Points on a hilly landscape, in no order, each with its height.
From any point a ball takes the steepest step (drop divided by distance) to one of its 2 nearest points. It stops when none of these is lower. Distance is the straight distance between rows; heights are no part of it.
K_414: [ 11   3  -1  14 -11 -14   4 -47  16  18   3 -10  17  24  10  -4  19  -3
  25   7  20]  h=131
K_491: [  1  -1  16  18  -7  -5  26  26  15  -9   4  -9   2 -12  -4 -14  -2 -33
  -2 -29  -6]  h=556
K_610: [ -3  -8   6  29   6  -8   3  19 -15   6  -9  -1  -5   0   5  -1  -2 -17
 -16  -8 -37]  h=84
K_431: [  5   4  -1  -1 -15 -15  -1  18  12  -3 -12  16  -1   3 -34  -9   9   2
  -4 -12  -4]  h=391
K_411: [ 18  -5  -1  -3   3   1  -7   2 -12  -4 -16  14  -2  16  26  -3  -3  24
   4   6   4]  h=406
K_987: [  0   6  10 -17  13   7  10 -16   0  -3 -10   1   0 -18  15   7  14  -2
  -6  37   9]  h=83
K_549: [  8   2   7  -2   7  11  11 -23   2   0  14   2   7  22  31 -19   7  11
  35  12  22]  h=742
K_970: [-10 -14  -8   5  14  19  19 -15   9   4  11   6  -5 -11  -5  -6 -10  10
  12 -16   8]  h=507
K_668: [ -6 -13  13   2   3 -10  -7  17   9  11  -5  14  -8  -7 -10   8  -6   6
 -40 -12   3]  h=317
K_486: [-25   8  22 -13 -16   7   2  46  -1   5   1 -11  -2 -17  -7  14 -19  -1
  11  -8   3]  h=743
K_943: [ 17  -4 -11  -8   4   5 -16 -17 -13  17 -10   6   9  17  16 -14   5   7
   9   7 -13]  h=449
K_551: [ 18 -12 -14  13  27   2  12 -35   9  -1   1  15  16   6   9  -3   7  14
  15   5  19]  h=526
K_101: [ -8  18   2 -15  13  -2 -10 -12   2  -5  -8  -1 -11   4  21  10   9  12
  -5  31   8]  h=121
K_17: [ -1 -11  -7 -10  -2 -11 -13  14 -12  -2  14  -5   0  -4  -8  -3 -17 -21
   0   1  -8]  h=691
K_7: [ -6  -8  10   5  17 -12   8   8   0   6  -9  22   2 -11   5   5 -19 -22
   0  -3  -7]  h=506
K_655: [ -6   2   6  -8   8  13  16  17 -19 -19   3  17  16  10  10   1  -9  23
   9  -5  12]  h=337
K_691: [ 11   8  -9  11  12   0   6  13  -5 -12 -15  -3   3  -1  -4  -2 -10   0
   2  -5   3]  h=446
K_423: [-18   2  22  -8 -28 -18  -5  27   2   1  -9  22  -8  -9 -25  -3  13  -8
 -15 -20  -1]  h=347
K_342: [-13  -3  15  -8  -2  -6 -12  39 -10   7  14  -3  -1 -12  -4  10 -24 -16
   1   5 -18]  h=725
K_506: [ -2   3  12  16 -16  -5  -7  16 -12  -2   4  -1  -4   3   4  -7   3 -32
 -12 -16 -23]  h=200
K_526: [  0  -1 -19   4  -3  15   3 -20  19  -1  12   9   5   5 -10   8  16  -3
  19   3   5]  h=178
K_428: [-11 -12   5   7  -2 -12 -10  19  13  18  -6   2  -6   2  -3  -8  -2  -4
 -40 -39  -7]  h=271
K_395: [ -9   4   0 -22   7   4  -2  16 -12  -3  13  -1  17   7 -15  10 -10  33
 -17   3  -3]  h=76
K_734: [ -9   3 -11  -4  -9  18 -15  -8  14  16   3  -9 -12  12  10  -5  13 -11
 -11   1   9]  h=272
K_508: [ 24   8  -6 -11  -4   0 -22  -9  15  -6  -4   2 -11   1   3  -8   5   0
   3   8  20]  h=275
K_304: [-10 -10   6 -29   1   3   7  15 -26  -7  -8   9   7  -5  17  -2 -17  17
  17   8   9]  h=300
K_635: [  2   8 -11   6  -9  -8   0   8  -5   4 -29 -24  -9  26  14  -3  -3   6
 -15  -4   7]  h=210
K_906: [  9  -4   1  -1 -10   0  -4  -8  -1   6  -9  19 -14 -10 -20  -1   4  21
   9   4 -23]  h=653
K_669: [ 11  -6  21 -18 -18   1 -20  23   1   2 -10 -11 -17 -29   4  10 -16   6
 -12   1  14]  h=411
K_204: [ 23  -5 -16  -9  -8 -19 -12  12  16  -7  -8   7  -2  10 -19   1  -1  -1
  -4   4  12]  h=325
K_910: [  0  -4   7  -6   9 -23   2  20   3  20 -10  15  12  16  -2   4 -20  -4
  -9  -1 -11]  h=557
K_83: [ 12   2  12  -2   4  24  13   0  -7   5 -12   5   9  -7  14   1  19  -6
  -4  29  -8]  h=7
K_148: [  0  21  27 -27   0   6 -26  27  -7 -18   6   0 -12  -4  30  10  -3  33
  10  29  12]  h=364
K_52: [-10  12   5   7   0   3   6  24 -21 -13  13 -15   4   6 -25   5   3  22
 -22  -1 -18]  h=134
K_775: [  6 -11 -22  32   1  -1  16 -27  -8   1 -10 -23   1  -3  -5 -10   7  -1
  21 -13  -3]  h=594
K_543: [ -9  15 -12  -1   9  19 -10  17  11 -12 -17  15  -4 -10   0  23  -1  26
  -7  -3   7]  h=39
K_325: [ 14  -6  -8  20   5  -3  18 -31 -15  -3 -13  -9   6 -10 -13   1  14   6
  -3   2 -16]  h=573
K_810: [ -6  -4  13  12   1  -4  26  19  10  -7  -3  11   5 -16  -4   7 -17 -21
   8 -24  -6]  h=538
K_843: [-10  -5 -26  23  -1 -22   6 -16  -9  -2   1 -21   2   5 -16  -6  -2 -22
  23  -9 -16]  h=618
K_36: [-22  13  -1   3  -2   2  13  30  -9 -10  13 -17  17   2 -16  13  -3  -7
 -10 -10 -26]  h=187
K_227: [  4 -10  -3   0   2   9  -9  24  11  11   9   1   6  12   5  -6 -17   1
 -17 -32   2]  h=190
K_559: [-15  -2  -6   6  -6   4  -7  13   5  11  -3   0   0 -10   2  -6   6 -29
   0 -30 -35]  h=162
K_315: [ -3 -10  -1   2  -9  12  -1 -36   1   7   9 -13  -5 -18  10  -5  12 -22
   3  -4  11]  h=366
K_261: [ -7   2 -17   0   4   7 -14 -29  -9  15  22  -5   4   7 -10  -5  -3  11
  15  -2 -26]  h=527
K_581: [-30   8  14  -8 -17   7  17  20 -22  -9  18  -7  13   7  -6   1   2 -10
  -5 -11  -8]  h=238
K_502: [ -2  12 -23 -14  -8  10 -16  -5  15  -6  -3 -11  -1  23  10  14  14   8
 -15  10  17]  h=224
K_195: [ 14  -4   4  -7  13  16  -9  10 -14 -16  14  11   7   8  29   3  -8  22
  -4   7   7]  h=371
K_901: [-18   4  -4   5  -4  21 -15  44  -2  -7 -11   3  -4 -19  -2  29   3  13
 -17 -17  -2]  h=13
K_821: [-16   4   2   9 -13  22  -8  37  15  -3   0  -3  -2 -13   4  11   2 -15
 -13 -33 -17]  h=59
K_382: [  1  -3  15  -9 -20   1  -7   1  -5   4 -10 -11 -17 -12   5   0   1  -5
 -18   3   6]  h=442
K_800: [  7  10 -13  13 -11 -11  -7 -26   3   2 -17  -8  -6  26  12   0  14  -1
  -9  -5   6]  h=147
K_149: [ -2  -3 -13 -14   3   2   3   5   1  -3  -5   0  17   7 -18  -2   7  14
 -27 -15   7]  h=151
K_48: [  6  -6  12   2  -8   8 -16  33   5  13  -1  -5 -11  16  15   4 -12  19
 -24 -10  12]  h=119
K_573: [ 12   8  15 -23  -6   5 -27  28  -4 -16   3 -14 -18 -22  11   7 -10  20
  -2  21  20]  h=386
K_742: [ -7  -7   0   0  -3  -7 -16  14   0   7 -12  -7 -28  10  15  10 -16  26
  -8   8  11]  h=82
K_214: [ 11 -19   4  11  18 -14  -4   7   0  -3   4  16 -12  -8 -15   6  -7   3
 -30  12   0]  h=353
K_72: [ -1  -7  -3  10  -3   8  10   3   3   8  -1   5   7   2   1  -3  20 -29
   2  15 -10]  h=125
K_138: [ 20  -3  -2  20  10  -6  15 -36   0   5  -4   4  27  -4 -10   4  24 -12
   3   6  -8]  h=554
K_921: [ 12   9  -2  -5  -3   5   2  -2  -8 -25  -1  -4   7   4  -8  -7   5  18
 -23 -17  24]  h=213
K_864: [-12   9 -12 -21  -8  -8   6 -17  -2   3 -19   5   7  14  -2  -6   2  13
  24   0   7]  h=222
K_276: [-13   3   2 -32   4  -4  13  -9  -6  -4  -9   6   5   8  21  -1  -8  17
  35  19  11]  h=261
K_427: [ -2   0  -1  -1  27   2  12 -33   4   4   9  12   2   2  10  -9 -13  19
  16   0  12]  h=518
K_935: [ 12  15   8  -9  16  -7  -6 -12   3  -6  20   4  -1  -4  -5  -7 -11  -2
  22  29   4]  h=697
K_59: [-10  11  -3   0   0   2 -13  17  17  -1 -27   8 -19   3  15  23 -13  25
  -7  -8  19]  h=60
K_333: [ -4  -5  -7   3  -5  -7   9 -13  18   4  12  18  10  -5 -27  -8  10 -21
  20 -10   0]  h=216
K_884: [  1  -6  12  -1 -15   6  14 -22   2  14  14   4   5  13  11  -9   1  -6
  28  -1   3]  h=727
K_71: [  5   3  -6   9   2   2 -21 -18  -8  20   5   3  -4  13  -2 -25   6  -4
   1  -5 -19]  h=491
K_317: [  1  12  -5 -18   1  13  -7 -29  -2  15   9 -19  -1   2   0  -2   1  23
  11  21 -19]  h=553
K_278: [ 15   1 -16  31  21   4  -3  -6   2  -3  11 -21  -1  -1  -2 -11   6 -29
  -2  11   6]  h=447
K_874: [  8   5  -8  -5  -3   9  -8  -8  -1 -14  14  -3  -7   0 -14 -22  16   3
 -11  -3  25]  h=262
K_887: [ -8  18 -11 -28  -3   1  -7 -21   5   0 -19  -8   4  13  11  -3  18  13
  -1  14  14]  h=168
K_751: [-25 -17   0   8  -1   9  21   9   1   9   0 -14 -13  -5   1   0 -13   3
  -3 -14   0]  h=492
K_284: [ 28  -1   4   2  19  -4  -4 -10  11  -1   0  12  -8 -17  -5   9 -17  10
   9  21  -9]  h=684
K_595: [-10  -4  20  -1 -19   7  17 -16   6  11  10 -24 -20 -12  -5   1  -7   1
  -9  -6  -1]  h=473
K_925: [ 27 -12   5  28   7   2  20 -24  14   5  -4  14   6   1   2  -2  17  -4
  12   3  11]  h=537
K_783: [ -7   5  18 -34   3  -7 -13  21 -25 -18  -6   4  -3  -7  24   5  -9  28
  20  30   5]  h=339
K_701: [  8  -2   3  -3   2   6  -1  13   4  -1  -7   5  -9 -23 -22  16 -12  23
   2   7 -18]  h=670
K_450: [ 10  -3  -3  29   3   0  15   3  12  -7  14 -22   8  -7  -1 -14   5 -46
   0 -18   4]  h=500
K_67: [-15  -5  -1   1 -10   1  15  16  10  -7   2   4   8 -15 -13   4  23 -40
  -5  -4 -14]  h=223
K_139: [  6 -10 -21  12  -7 -11   3 -26   8  11  -2  -8   1  33   4  -5  17   3
  14  13  17]  h=109
K_781: [-18  -3  -2   4 -14  20 -11 -17  -3   1  22   3  -9  -3   6   0  17 -19
 -14 -12  -6]  h=321
K_103: [ -6  -3   5   7  -7  -7   8   5   8  -6  16  22  11 -12 -23 -19  20 -38
   4 -23 -12]  h=292
K_57: [  8 -10  -3  18  25   3 -11 -18 -13  -6  11  13  -6 -20  -6  -2   2  -8
 -23   0 -10]  h=389
K_863: [  1  16  -3   3 -10  -2  17 -40  17   2   0  -6  10   8  -8  10  16   2
  26   9   5]  h=153
K_684: [-11  -6   0   6  21 -11   9  -1 -12  -9  -7   7  -8  -4  14   4 -22  -7
   3   9   9]  h=478
K_27: [ 10  -2   0   5   2  -6   0 -29   3   8  32  -6   7   6  -6  -7   0 -10
  31  19   7]  h=710
K_154: [  1 -11 -19   5 -11 -29   3   1 -16 -13  -2 -13  -3  -2 -19   4 -14 -17
  14  -1 -16]  h=649
K_523: [ 19   6 -15   1  23   6  -2  -8  -7 -21   1   3  17   5  16   5   1   2
  -7   6  13]  h=408
K_445: [  6  -4   5 -13  -6 -17  10   0  -4  15 -12   2   8   6 -16  -5 -11   8
   9   4 -22]  h=615
K_484: [-15   4  29  -4 -29 -14  10  21  -9  -9   2   9   0   2  -5  16  -4  -7
  -7 -10  -1]  h=289
K_162: [  0  12  12 -20  -3  -6  -5 -21   7  22  -6 -12  -8  -2   7  -4 -11   1
  11  18  -7]  h=577
K_613: [  8   1 -19  18  33 -12  -8 -24  -4  -8  13  -4   0  -5  -8  -8   4 -14
 -12  12  14]  h=419

Call two points neighbours if one is among the 2 nearest of the other. Go from one point of each pair to the other, from neighbour to neighbour, staying as low as possible. Name the highest point that can't be avoided.
K_610 and K_395 -> K_486
K_139 and K_901 -> K_635
K_610 and K_901 -> K_559
K_610 and K_83 -> K_103

For each start below, name the point where the ball stops.
K_450 -> K_901
K_486 -> K_395
K_428 -> K_901
K_103 -> K_139
K_431 -> K_395
